Each row is a point on a tangle of strands that fork, close into loops and nearly touch. The rows are in no order.
Points whose rows are less than 141 apart are linked; no others are. Some points are linked to none.
(578): [ -6  -3  -9  -1  -7  21 -19  -2 -64 -19 -46  -1   9  15   0  11   3   8
   6  17  -6  -6 -25 -18   7   1 -26 -21  10  24 -20  11  21   1  -4   2
 -17 -49   9  10 -13  28 -18   1  30 -29 -15  -6  -5 -15 -36 -10 -11 -38
  -4 -26]
(370): [-15   4   8   2  20  -1 -11 -11 -29  15 -16 -12   8   3   2 -22   6   9
  15 -16  -7 -20  11 -51  15 -13  16  -2 -25 -23 -12 -19 -18  -4  22   0
  15 -35 -30  13  35 -23  -9  32  18  10  43  11 -38  -4  -4  -4   4  41
 -34  19]
(735): [ 14   4 -13 -38  -9   5   9   0   1   8  19  15   8  -7  20 -20  28 -55
  30   4 -14   1   4  29 -45 -11 -20  15  15  15  -1   8   1  -3  15 -36
  19  20  -1  19 -29  22 -11  20 -33  30  -7  -8  21   9 -19  11 -14 -31
 -10   7]
(771): [ -8   3   7 -15 -17 -26  30  -3  63 -11 -11  -5 -13  13 -35  -3 -20   0
 -28  -3  -8   6   7 -21 -22  23  17 -22  -8 -23  17  -3 -26 -18  15  20
 -19  17  14  14 -21 -39  -7 -17  -8 -40 -13 -20  -2   9  23   4 -12 -17
   7 -40]
(950): [  7  20   3  20  14 -40  22 -16  -7  -5 -11  13  -9  -1 -29   4  -1 -30
  -6   3 -34  15  28  -3  -4 -19 -26   2  19  31 -30  19   7  -9 -16  29
  -8  -8  41  -4  -7  20 -31   2  46 -18 -20 -15   7  -3 -15  14   5  31
  -8 -24]
(339): [-26  20   3   0 -14 -15  16 -36 -14   8  -7  16 -23  -2  19 -22 -18 -14
  26   5 -14  -1   2 -12   8 -11  -9   3  -5  15  -8  13  -8 -41  17 -19
 -36   1  -9  16 -18  -2 -40   9  55   7  38  27 -36   9 -53  -6  20  15
 -46  11]
(495): [  4   3  -9   8 -52 -28  -3 -20  18 -14 -13   9 -15 -12 -12   8 -44   1
 -13  17 -39  29 -51 -11   5 -23 -42  19 -12  24  -6  11  24 -13   2  14
 -32   2  -5 -34 -45  21 -30 -35  16 -55 -15  17   7 -18 -25 -12  35  -3
 -19 -22]
(249): [-12  16 -28  16  11  33  14  -6 -11  -5 -37 -20 -25  11  -2  -2   0 -11
 -14  34  11 -34  19  38 -16   6  27 -27  16  22 -17   7 -15 -29   2  -1
 -22  15  34  17 -23 -26  27 -15  -8  -4 -27  -7  26 -20   2  17 -18 -30
  17 -32]
(691): [ -5  21  12  24  16  13  19  15 -26  16 -11   5   0  -6   3  -6 -18 -30
  -4  -3 -10  44  -5  12   3 -36 -22  47  -9  29  -5  13  31  -1  -1 -36
   5  16  46 -25 -36  15 -24   2  28  13 -50   9   1  24 -22  27   4  -1
  14 -17]
(545): [ -3   0 -19  33  10  14  20 -25 -13  10 -21 -27 -38  14 -14  -6 -30  17
 -33  27  22 -23   3   9  -6  19  25   2  -2  18 -16  -8  -3 -17  -4  18
 -20  31  21   8   3 -31  12 -19   0  11 -25  28   9 -17  22  20 -13  -3
   4 -32]
(430): [-29  -6   0  22  10  25  33   4  22   5  30   0  12 -41   2  -8  -6  -8
  -5 -10  -7   9   0  -3   4 -10  37  22 -62 -22  17  11   2  19   4 -12
  24  33 -13 -31 -21 -53  32 -20 -45 -20   2 -16  -2   5  48  14  -1   2
  33 -10]
(562): [  7  -3  11 -18  21  20 -22   8 -54  -4 -45 -13   6 -11  10  -5  34   4
  10   5   5 -11 -24  -3 -27 -21  18  19  24   7 -19  13  13 -19  13 -45
  -9  -4  -1  28 -15  -1  -6  12  13  26 -22   5 -27   9 -39   9 -24 -10
 -13   0]
(558): [-16   6 -15  43 -14  -8 -15 -10   9  30 -17  15  -6  19  13   7 -24  23
 -28   0   1  20 -32  39  36   6  -5 -10   0  14  -8 -25  41 -18   0   1
 -31   7  10   8  -3  38 -20 -11  15  15 -17  54  17  -1 -27  25  31  22
 -13  -7]
(652): [ 27  -9 -11  14  18  -2  -9  20 -21 -23 -17   9   0  15 -26  26  12  26
 -20  -2  13 -10  18   1  -7  29 -18  -8  29   9  -8   8  10  26 -34  48
   4 -29  21  11  55  15 -14  -4  12   1 -17 -14  -5 -20  -2  -4  -5 -15
  13 -18]
(195): [ 19  -2  -6  28 -10  24 -13  34  11 -38  15 -39  17  -5 -10   6   8   4
  14   4  21   0   4   4  31   4  23  11 -30  18   8  15  -9  36 -12  19
   4  -6  22 -41  -5 -16  52 -17  11 -23 -29 -36  28  -3  38 -33  -2 -34
  40   9]
(686): [ -5  -3  20  -1  50  38 -17  15 -32  20   5   6   8  10  40   5   0  50
  13 -13  43 -10  27  -9  34  11  10  -8   0  21   0   5 -19   9 -17 -16
  13 -28  -1  -6  20  19  29  36  25  47  20   5 -17  15  22 -24 -30  24
  13  30]
(927): [  8  -6 -19  23   4 -13 -21  -5  24  26 -37 -29  22  12   8 -13  44   4
  -1 -32 -12   4  16  18  23 -16   9  26 -36  22  -5   4   2  -3  42   0
  14  11  -6 -23  -3  -4  29  33 -17 -19  16 -15 -12   1  16 -24  41  26
 -21   6]
(829): [  0  -6  -1 -29  51  30 -18  12 -69  29  10   9   3 -20  24 -11  19 -36
  44  24  15 -12  16   4 -25 -21  12 -19  33  10  -9  -7 -12  22 -16 -39
  43 -12   3  22  16  10  15  31 -27  72 -14 -19  18  -5  23   4 -52  -2
  15  23]
(774): [  6   0 -23  -4 -48  -1   1  13  51 -39  -6 -29 -14  32 -23  11 -40  12
 -27  16  16  -6 -12 -31  -8  27   8 -32 -11 -24  20 -12 -26   6  12  31
 -23   4  -6  12 -15 -34  -2 -40   3 -50 -24  -4   8 -24   7 -12   4 -59
 -11 -30]
(892): [ 34  -8  30  -3  35  -8 -21  14 -48 -11   7  -8  11 -32  12   6  39   2
  25 -14  -9   3  28  -7  15 -30  11  27  14   6 -13  10  -1  27 -29   8
  24  -7  10  -9  35   9   2  31  39  29  -7 -12 -31  12 -14 -20  -7  54
  14  22]
(986): [-27  14   8 -20  14 -14  24 -28   8  15   5  28  -6 -11   0 -16  19  -5
   1  -2 -13   1  10  18 -16  -7  20 -24   4 -11 -13  16 -13 -39  11 -18
 -19  15  14  38 -34 -13  -4   3   0   1  23 -20  10  18   5  25 -16  31
   3 -19]
(949): [ 30 -19   9 -19  -7  -5 -25  29  11 -33   5   1  31   0 -18  19  22  19
  -7 -19   1  11  -3 -12 -10  26  -2  -9  16 -31  16  -6   3  25 -33  19
   3 -18  -4  10  36  15 -12 -10   3   3 -25  -4  -7   3  -7 -15 -13 -18
  18   2]
(728): [  8   5  -1  -1  -6   0  -9   1  31  -6   7 -25   7  34  12  -4  15  19
   0  -4  21 -25  22  21  22  40  23 -30  22  19   7  14 -28 -12   5  11
  -2 -12   4 -14   8   2  36  15  16  -1  39 -33  11  -5  25 -30   6  16
   4   5]
(789): [ 15 -14  17 -19 -25   3 -21  36 -11 -48  -2  -4   9 -13 -20  15  -1  33
  -5 -13   0  39 -25 -31  14   8 -28   6  -7 -20  23   7   3  23 -21  20
 -15 -34 -14   1  12  19 -17 -16  22 -43  -1 -11 -19  13 -28 -53  -2 -29
   9  -2]
(455): [-14  -1   8 -18  13   2 -27 -15 -56   3 -19  39  10  -3  17  10 -11   8
  13  20  23 -16  -3   5   5  11  10 -38  52 -23 -18   4  11 -20 -21  -6
 -27 -59 -12  54  -1  25 -30  14  35  12  16   4  -6  -4 -53   3 -13   8
   7  11]
(284): [  7  11  10  15 -18 -26   2  19  57  12  16  25  10  13 -19   6 -39  24
 -25 -31  -8  33  -7   0  24  39 -23 -13  -4 -13  16 -13  13  -7   1  14
 -28   1  -4 -25  -3  43 -16 -11  27 -19  -8  12  -1  24   5 -28  20  19
   7   5]
(56): [ 22  -1   5  14  23  -8 -20  15  15  21  -8 -28  24   5  14  -1  49   8
 -10 -32   1  -6  30  13   7 -18  15  29 -15   6   3 -12  10  14   9 -14
  41  37   6  -5  23   3  35  29 -31  28 -22   4 -13  20  20 -16  14  36
   2  25]
(640): [-13 -11   7   0   5 -24  23  -5  21 -10 -10 -30   4  -4 -37  17  21  23
 -27 -27 -31  -2  18 -43  17 -13  31 -12 -19 -52  13  -6 -18  26 -19  32
  12  13 -19  -1  43 -38  11  -5 -21 -36   9 -12 -31 -17  23   0  11  32
 -22  -5]
(436): [-30   4   2   3 -28  -3  10 -25 -16  -9  -1   4 -17   6  21  -3 -29 -15
   9   8 -10   3 -32   1   6  -9 -16   4 -17  -6  17  -4  16 -32  13 -33
 -48  -3 -10  18 -34  -1 -33  -2  36 -15  11  35 -21   2 -54   5  19 -27
 -24   2]
(290): [  4 -11 -29   7 -10  36 -18   8 -28  -3 -14 -26  -4  26  15   5 -19   2
  19  25  42 -42 -26 -14  -5  17 -10 -10  -8   4  -1 -29 -13  22   1   1
   7 -28 -19 -11  25 -13  29 -16 -23  17  -1   9  30 -39  36  -8 -40 -56
  12   2]
(329): [-31  12 -20  28  -3  12  -4  -8  19  39 -10  31   6  44   0   6 -32  12
 -24   5  14   1 -23  33   1  26 -18 -49   9   0  -5 -24  19 -23  -1  11
 -25  -2   5  34 -22  20  -6 -21  -6  15 -14  28  33  -1   6  22 -10  -6
  -5 -23]
(937): [ -6 -16  27   6  20  23 -21  -6 -37  12  -8  11  -7 -12  29  15  20  66
  -5 -17  13   0 -14  12  24   9  20  17  15  19 -14   7   0  -7 -18   2
  -3 -12  -3  -5  22   1  23   2  -1  17  28  11 -20  -5   9  -9 -19  45
  13  -4]
(69): [  7  -3   8   5 -11  22   3  26  -3 -34   5  -5  -2 -12  -1   9  -9  14
   9 -19 -13  29 -24 -34  20  -4 -29  29 -45  -3  23   7  12  12  -5  -6
  -1 -26  -3 -39 -14   4   2  -5  21 -36   0  -5 -22   6 -14 -41  12 -16
  14  -4]
(36): [ 11   5   9 -14 -14 -43 -12  21  45   0  25  25  33 -18 -28  10  -2  -1
  -6 -22 -33  39 -23 -10  -5  -3 -27   4 -10 -23  -3  -3  30   4   0  18
 -14 -11 -23 -15 -10  42 -22 -14 -16 -34 -10  -3   4  23   4 -12  22  20
  -5   1]
(460): [ 16   7  13 -52 -20 -39 -32   4   8  -2  -3  -9  16  15  10 -13  26 -21
  12  20  -9 -28  -4  16 -19   7   9 -20  74  -1  -1   1 -15 -27  15  -9
 -26  -2   1  23  -9  38 -30  19  -1   3   5 -13  19  -1 -27  -8 -20  -4
 -12  27]
(720): [ 15  -8   2  25  -3   9  16  21  -2 -30   7 -47   2 -23 -13  10  16 -10
   7 -17  -6  13  26 -16  17 -16  10  49 -37  17  22  14  -3  40  -5  -2
  28   1  22 -58   1 -23  25  -7  14 -35  -9 -21 -17   4  13 -34  21 -18
  16  13]
(722): [-33  10  -1 -14  16  30   8 -31 -51  15  -9  22 -31   0  15   0 -41  -1
  14  29  28 -23  -5 -10  -5  -3   6 -27  18  -9 -11  -5  -3 -31  -3 -23
 -22 -22  -5  50  -2  -5 -11   7  13  30  23  19 -14  -2 -26  25 -12 -11
   1 -11]
(898): [ -7  -9   8 -12 -18 -15  -1   2  17  -3 -18  20  11  -7  -9   4  17  22
 -17 -12  -1  13 -22 -20 -30  -1   7  17 -14 -36  -3  -7  13 -10  16 -18
  -6  -1 -30  28  -6 -22 -20  -7 -33 -10  14  14 -24  14 -10  12   0  -4
 -16 -21]
(911): [ 23   4 -28  37 -48 -25  -5 -19  47  -6  10   1  -6  -7 -26  -2 -36   3
 -30  28 -11  26 -40  31   4  11 -26  10  -9  27  -4   2  20 -11   8  38
 -32  25   4 -41 -21   4 -17 -49  -6 -47 -34  30  35 -15   6  17  28 -12
  -3 -28]
(113): [-16   9  23  31   9 -40  50 -15  35  15  24  15 -21 -13 -34  13 -35   0
 -24 -11 -28  30  14 -22  15   8   0   4  -5 -17   8 -13  -8 -19 -23  11
 -18  35  21 -11   9 -15 -22 -11  38 -11  -8  15 -19  19  20  22  23  59
   0 -13]
(763): [  7  32  13   7  19 -28  25  -3  -9   6  -4  11  -3  -5 -27 -12 -36 -33
  -9   3 -32  34   8  -4  -6 -35 -18  24  17  23 -16   7  25 -11  -7  -5
 -16  19  44   7 -32  33 -44  -8  39   6 -60   8  13  13 -27  29  -6  16
   1 -16]
(19): [-14 -14  -1   4 -15  21  -5  13  19   2 -22  14  12  19  -2   6  -4  55
 -50 -21  24  24 -41  -4  -4  24   8  13 -19  -8  -7   5   2 -15   8  -4
 -12   8 -29  11 -12 -17   8 -28 -14 -12  -8  18  -8  10   2  -3 -22 -13
  10 -29]
(422): [ -6 -30  21 -26  -4 -19  17 -28   7 -29   4   5   4 -12 -27   9  35  32
 -20 -21 -11  -3  22 -18  -9  18  26 -14   5 -34  -4  14 -29  -2 -29  39
   1  -9 -15  17  40 -44   3  -6 -11 -36  37 -24 -41  -8 -10   9  22  26
  -6 -15]
(521): [ 20   9  -1  16  18  26  -7  31 -11 -15   6 -16   0   6 -14   8 -28  -8
   6  10  14   6   3 -21   7   1 -23 -11  -6  26  14 -15   5  37 -21  23
  13 -16  36 -25  -1  16  16 -16  12   2 -45 -19  31 -10  41  -6 -35 -27
  40   1]
(240): [-29   8  -6  10 -20  29  27 -12  -2  22  20  15 -23 -19  41 -21 -28  -9
   8   8   1  22 -16  26   0   2 -22  28 -28  24  12  10  17 -13  20 -31
   7  26   5 -31 -37  12   5  -2  -6   0  23  16  14   3   3  -1  -4 -18
   8  -7]
(159): [-13   1  25  -5  31  -9  36   9  26  17  30  -9  21 -35   0  -7   9 -19
  15 -29 -23  12  35 -18  -3 -38  17  33 -46 -24  25  10  -7  33   5 -13
  45  28   0 -28  -6 -28  19   9 -35  -3  10 -29 -21  19  44   2  -2  34
  11  17]
(338): [ 10  12  -3  -6  13  -7 -27  13 -43   1 -57  22  19  11  -2   8   1  12
   6   9   5 -11 -23   9   6   5 -13 -31  47  16 -31   9  28  -1 -28  10
 -26 -57   0  32  -8  46 -27  -3  36   3 -25 -14  11  -9 -41  -4 -25   3
   4  -6]
(152): [ 26   0  17 -13  44 -11 -12  -7 -48  -9   7   9   4 -22   8  -7  26 -31
  30   1 -13 -17  47  11 -16 -31  13   3  42   9 -25  10 -10  12 -17   1
  24   3   5  24  37   8 -13  39  25  52   4 -12 -18   9 -15  13  -1  54
  -5  37]
(539): [ 22  -5 -28 -21 -37 -22 -26   2  17 -15 -21 -18  17  36  -9  11  34  -9
  -6  10   3 -21  -3  21  -2  12  -1 -25  34   7   7   0   2 -15  12   4
 -24 -16  -7  14 -15  20  -6  -9  -2 -20  -4  -7  10 -18 -32 -16  16 -49
 -18   7]
(251): [  8   3  17  25  13 -19  39 -15  -5 -16  36  16 -20 -16 -22  15  -2 -36
  -7  -3 -28  26  48  -3   3 -11 -15   6   8  -8 -11   3   3  10 -25  30
  14  14  31 -17  16 -10 -25   4  44   0  -1  -8 -18   4   0  26  34  49
   8 -12]
(796): [ 32  -6 -13  11 -28 -19 -25  37  61 -17  38   1  19  -1   3   3  14 -19
  13 -14  15  15   4  24   6  10 -16   4 -17  -5  16  -3  21  22   8   8
   7   9 -15 -34  -5  30  23  -7 -16 -14  -6   0  32  15   5 -32  45 -44
  11  26]
(650): [ -2  -9  -5  -3 -22  -2  -9 -12  18  -2  -9 -16  11  14  12  -9  24  10
   4 -16  -1 -10   7  -1  26   4   4  -1 -23  18   2  16 -13   4  25  13
   1 -29  -9 -35  -9  -4  33  14   9 -31  51 -33 -10 -11  14 -41  14  11
  -5  11]
(513): [ 28   2  -7  -2  29 -15  -8  16  11  20 -15 -15  15  22 -17   3  33 -12
 -11  -9   3  -9  24   8 -24   3   7   2  14  -9  -4 -16  -3  11  14  -5
  29  18  10  12  33   5  -1  31 -27  36 -26   3   1  12   3  13   3   9
 -16  16]
(647): [ -4  -5 -31   6 -62  -4 -18   2  27 -21  -7 -17   6  27  -5  12 -16   4
 -14  17  33 -15 -28  20   6  26  -4 -36  14 -13  18 -18   1  -6  21  18
 -24 -15 -32  14  -7  -1   5 -22  -6 -20  -2  18   8 -20 -18 -15  17 -51
  -9   8]
(600): [-26   1  15 -15  16  44  -3  -2 -50  29   5   3 -31 -17  44 -16 -34   6
  28  19  28 -21 -31  -5   5 -17   4 -15   2  -9   3 -23 -12   3   3 -41
  -1 -10 -13  11  -8  14  19  16  -5  46  27  29   4  -3   7   0 -42  -3
  -4  23]
(190): [  8 -11  -8  38  -9  -8  -4 -10 -11  12  -6  -5 -12   0 -13  14  -1  14
 -20  -2  -3   5  -4  17  13  -2 -15  25  -9   5 -15 -18  22 -11  -5   6
 -10  21   2  -5  16  -5 -25  -3  12   9   5  53 -10  -6 -18  16  48  26
 -25   1]
(461): [ -6  -5 -28  16 -15  43 -30   1 -18   0  -2  -4  -1  11  25   8 -35   4
   9  25  25 -23 -32  11  14   0 -15 -31 -26 -10  17 -27  14   2   9  -4
   1 -25 -23   5 -10  -5  11 -13 -20   1  14  18  19 -26   6   6   2 -52
   6   5]
(866): [-21  18  -3  -6 -10 -31  48 -30  39  30 -11  10 -25  15 -23 -20 -25 -17
 -32   1 -12  12   5  -9 -17   2   5  -7 -25  -4  -1   2 -17 -42  31  -7
 -11  33   9  20 -38 -28  -8 -13 -10 -20   3   7   8   1  22  25  -9  20
 -20 -35]
(71): [-39  27  -8  28  -5  25  32  -5 -12  32  -2  23 -24  -5  34 -22 -38 -25
   4   3 -22  44 -33  34  16 -25 -24  43 -15  47  -4  16  30 -19  21 -41
  -5  18  21 -21 -46  33 -15 -12   3  10 -16  21  16  10 -23  23   1 -10
   7 -14]
(215): [ -5 -16   4  24  15  37 -35   8 -21  17 -22   8  12  -6  20  16  26  55
 -38 -19  20  12 -17  32  15   2  19  10  -4   2 -14  -4  21  -6 -14 -11
  -2   3   0  13   5 -17  16  -5 -15  20  -8  13 -14   8 -19   0  -8  14
  20 -16]
(199): [-17  14  12  -4  21 -17   2 -18 -25  -8  -5  15 -14  -6   3  -5 -22  -5
  31   1 -13  -5  16 -47  12 -19 -16   6 -10  -6 -26   2 -13 -12   8  -1
 -10 -30 -18  11  29   4 -48  28  64  21  36  21 -30   4 -26   7  15  38
 -43  15]
(285): [  5 -16  20 -48 -12   5   8   4  -5 -28  33  -5  -7 -10   5  -2  12  -5
  28   4  10 -21  20 -41 -14  10   3   6   9 -33  27  10 -30  22  -7  -2
  25 -28 -18   2  28 -31 -14  -1 -22  15  34 -17 -20 -22  -8   2 -19 -35
   2  23]
(948): [ 30 -26  12 -42  -4 -13 -25  18  -5 -41   4  -7  18   8 -13  24  34  13
   7   0   9 -22   9 -23 -10  25  10 -16  50 -41  18  -7 -23  33 -21   6
  15 -32 -23  21  49 -11  -5   5 -13   1   8 -28 -10  -7 -20 -18  -1 -29
   3  22]
(547): [  4   7 -19   0   4  27  -4  -5  14  -2   9 -23   2  16   0   2  23  -8
  -6  10  21 -50  24  32  -7  22  39 -26  19   6  10   0 -41 -10  11   4
  -5   8   6   6   5 -32  50   8 -21   2   5 -19  22  -9  31   6  -8 -24
  17  -2]
(484): [-24 -18  29 -22  13  -1  16 -40   9   2  32  30  -1  -1   4   9  27  26
 -13  -7  -5  -8  17  20  -5  24  33 -29   9 -38   7   0  -8 -27 -11   2
 -15  11  -5  29   0 -31   8   3 -13   0  34 -21 -11  15  -1  29   5  45
   5 -10]
(676): [ 15  -1   4  -5   1   5 -13  20  34  -4  54  17  27 -20  23   3  10  -4
  18 -15   4  20   7  46  11   5 -15 -15  -9 -15  18  -8  13  13 -14 -10
   3  -3  -3 -21 -19  19  22   7 -13  10   7 -11  21  21  -3 -23  36  -7
  30  21]
(701): [ -9 -15  19 -30  -8   8  -4  -3 -31 -14 -23  11   3 -15   4  -1  29  25
  -6  -7   6   4 -19 -29 -18 -12  31  33  -2 -27  -3  12  -9 -23  16 -28
  -5   1 -27  23  -2 -29 -14  11   6  -3  10   0 -45  19 -38  -8 -23   1
  -5  -6]
(935): [ 11 -33  -5  -3 -11  25 -16  -4 -15 -30  13 -37  -3 -10  11   3  41   6
  21   9  29 -47   2   3   7  -6  20  26  -3  -1  20  11 -30  41  -9   7
  32  17 -14 -32  47 -52  53  -7 -30   0  25 -10  -3 -29  20  -9   9 -18
  12  30]
(887): [ 10  -1  22 -41  21 -13  -6 -15 -25  -5  10   0 -17  -9  10 -14  13 -21
  28  14   2 -35  17  20 -14   2  38 -19  77   1  -3  11 -27 -20  -3 -19
 -14  10   6  35  24   8 -20  28   8  36  27  -5   1  10 -20   7 -16  29
  -5  26]
(469): [ -7  21 -40  44  -8  -9   4 -11  56  27   2  12  14   0 -14  -8  -8  -4
 -43   5 -21  36 -27  42   9 -13  -6   4 -29  14 -26   0  32  -7  24  20
  -8  28   1 -21 -31   3   9 -13 -39 -38 -39  24  52 -14  20  39  43   0
  -2 -33]
(603): [ 19  -7 -13  30 -28 -27   9  -7  69   7  11   3  -7  20 -40  -4 -32  29
 -46  -6  -4  23 -21   1  16  39  -6  -7   1   9  -4 -10   0 -14   8  46
 -31  34 -11 -19  14  18   7 -28   5 -42 -16  29  20   2  27  -4  38  14
 -12 -20]
(699): [ 14 -11 -28 -16   5  -1  -2   9  -5  -3  -2 -19 -13   6   3  -8  37 -50
  11   9   6 -31  23  38 -45 -10  -8   5  21  19  -5  -6 -13  10   4 -14
  33  39  11  20  12 -10   4  18 -37  33 -18   7  12 -18  -6  18  -1 -37
 -18  18]
(141): [ 19  19   1 -16   1   2   3  34  -1 -19  -9 -15  -3  19  -8  -3 -26 -26
  18   9   4  -2   5 -37 -12   5 -24  10   1  12  17  -1   2  18   1 -13
  11 -14  19  -7 -11  35 -12 -10  27  11 -31 -12  18   1  -8 -15 -33 -51
   1   6]
(556): [ 19  22  -2 -16  -9 -22 -13  24  30   5  -4   6  20   5 -21  -9 -18 -17
   1  -9 -17  18 -21 -32 -18 -14 -25  24 -21   0   4  -2  22   9  17   1
   5 -15   0  -8 -37  25  -4 -21 -13 -18 -39 -10  25   7  12  -5 -21 -31
  -3  -4]
(33): [-15  23  12 -31 -22 -18  22  -9  38  17  18  16  -5  -4  31 -18 -32  -9
  15  -6  -3  18 -20 -10 -11  -2   0  16 -20   4  12   9  -2 -26  41 -43
  -1  10 -23 -23 -49  25 -12   7  -1  -4  41  -4   3  21  12 -22 -15   4
 -19  14]
(535): [ 19   0   3  23  29   2  -9   4 -33 -12   0   7  -9   1  -6  19 -14   0
   8  15  -3 -15  17  -2  12   4 -24  -2  15  25 -20   9   9  34 -34  42
  17 -26  30 -16  23  22   3   1  15   2  -1 -18  22 -24  36   0 -22   9
  26   2]
(818): [ 20  -5 -25  27 -31 -23   1  14  76 -17  47 -14   9  -7 -21   0  15 -29
   4  -7  -7  -6  17   5   3   9  -4 -10 -28 -10   8  -5  -5  31   5  41
  19  25 -21 -40   8  -3  26  -5 -31 -29  -9  -5  25   3  44 -13  49 -22
   2  13]
(109): [-22 -10  12 -39 -43 -14  17 -20  43  11  11  15   0  -5  16 -13   2   9
   5  -9  -3   6 -20 -31 -17   8   4  21 -26 -22   4  12  -9 -22  33 -16
  -1   3 -42 -12 -23 -29  -6   1 -35 -26  52  -2 -22  13   6 -13  -6   4
 -27   8]
(976): [  9 -17   1  -5  -1  28 -28   5 -74 -27 -38 -14  -6   8  18   4  12  14
  23  14  12  -3 -23  -6 -10  -8 -17  20  17  20  -6   3  19  16  -3 -18
   7 -18   2  -1  14  10  -7   0  21  10 -18  12 -19  -8 -44   4  -8 -44
  -6 -13]
(700): [ -4  22 -18  -2 -29 -22   7 -26 -20  -1  -7  22 -16  -2  14   5 -44 -31
  19  26 -28   0 -31  -1  18 -29 -48  -5   0  19  -6   1  34 -16   0   3
 -27 -15   7   0 -33  38 -45 -28  27 -19 -12  25  16 -15 -43  14  14 -19
 -26  -4]
(518): [-19 -31   7 -16   2  22  18  -8   0 -10  29 -19   7  -6  26  -8  13  16
  17   2  33 -30  20 -29   7   7  17   1 -25 -25  28  11 -25  13  -4   2
  30  -1 -14 -26  24 -52  29   2 -42   6  51 -22 -30 -21  14   5  -7  -7
  14  19]
(218): [-22  27  11  16  38  21  12   1 -43  20  -5 -14 -15 -18   5 -12 -15 -24
  18   4 -14   0  19 -11  10 -37   3  13 -27  22 -13   3   1  -2   3 -20
  21  -1  20  -1  -9  -9   5  20  15  17  11 -11  -7  -2  23   4 -23  29
   7   9]
(90): [-13 -13   1   1  41  17  11   7  17  30   7  -9  28   0  15 -12  60  -5
   5 -32   0 -15  51   0   7 -36  16  10 -38 -10   6   5 -11  44  12  -1
  55  31  -4 -14  25 -38  37  34 -57  22   6 -37 -12  17  55   6   3  39
  10  15]
(337): [ -6 -15   5 -31  33  45 -15   4 -63  15   0 -10 -24  -9  33  -8  -8  -1
  27  31  41 -31   5   9  -6  11  28 -17  49   1  14 -19 -39   1 -11 -48
  21  -1  -2  20  24  -6  29  28 -28  56   6   0   3  -6   8  -7 -52  -9
  13  28]
(357): [  5  -3 -13  11 -11 -24  15   1  42  -5  11 -19   2   6 -38  -3  13 -11
  -4 -12 -18  -3   9 -18 -10   8   9  -4 -19 -12   7  -6  -4  23   4  43
  28  18  -8 -26  31 -17  21  -3 -26 -19   6 -12   2 -11  50   4  22  18
  -9   0]
(645): [ 18  -7  19 -39  -4   1  -6   8  19   1  28  19  28 -26  19  -3  37 -21
  29 -12 -14  22   3  20 -18  -7 -12   9  -4  -9  11  12   5   5   6 -26
  28   8   0  -4 -21   9  12  13 -32  11   9 -27   2  33  -9 -11   9   7
  15  16]
(328): [-20  11 -14   9  30  24  -9  -2 -17  47   8  14  -4  -3   4   2 -28 -14
  -9  17  12  -2 -13  27 -19  -6  -2 -39  16   4  -9 -29  10  -2 -26  -8
   7   7  12  45 -11  18   3  -8 -32  44 -13  15  44  -7  12  34 -29   7
  22  -7]
(953): [-17  12  -7   8  43  21  34   0 -21  22  18  18 -22   8  -8   1 -25 -24
 -10  19   2  -9  35  27 -18  21   9 -48  32  -8 -10 -14 -17  -7 -27   7
   5  11  32  37  19   5   2  -2  -7  39  -5  -1  22   8  27  32 -23   9
  15  -6]
(452): [  2   0   6  20  -9 -54  18 -26  20  13  -8   2 -20   6 -30  -3  -3  21
 -23 -13 -34  16  -5 -24  -7   7  -5  28  -5   4 -19  -7  -7 -23   4  16
  -9  27 -20   5  25   0 -38   3  25  -8   6  36 -21   7  -7  19  29  49
 -48 -14]

A fork is a point with three links, a tip a point with one. Leave the first point through the second and follow the links. Name the first fork or tip that comes.
(109); (33) -> (953)
(422); (640) -> (56)
(829); (337) -> (898)
(701); (562) -> (829)
(818); (357) -> (647)

A tip is a point with one link. Name the tips that can be reached along the links from each point below, in the order of the rows.
(676) -> (545), (430), (892), (290)
(603) -> (370), (935), (469)
(215) -> (686), (829), (953)
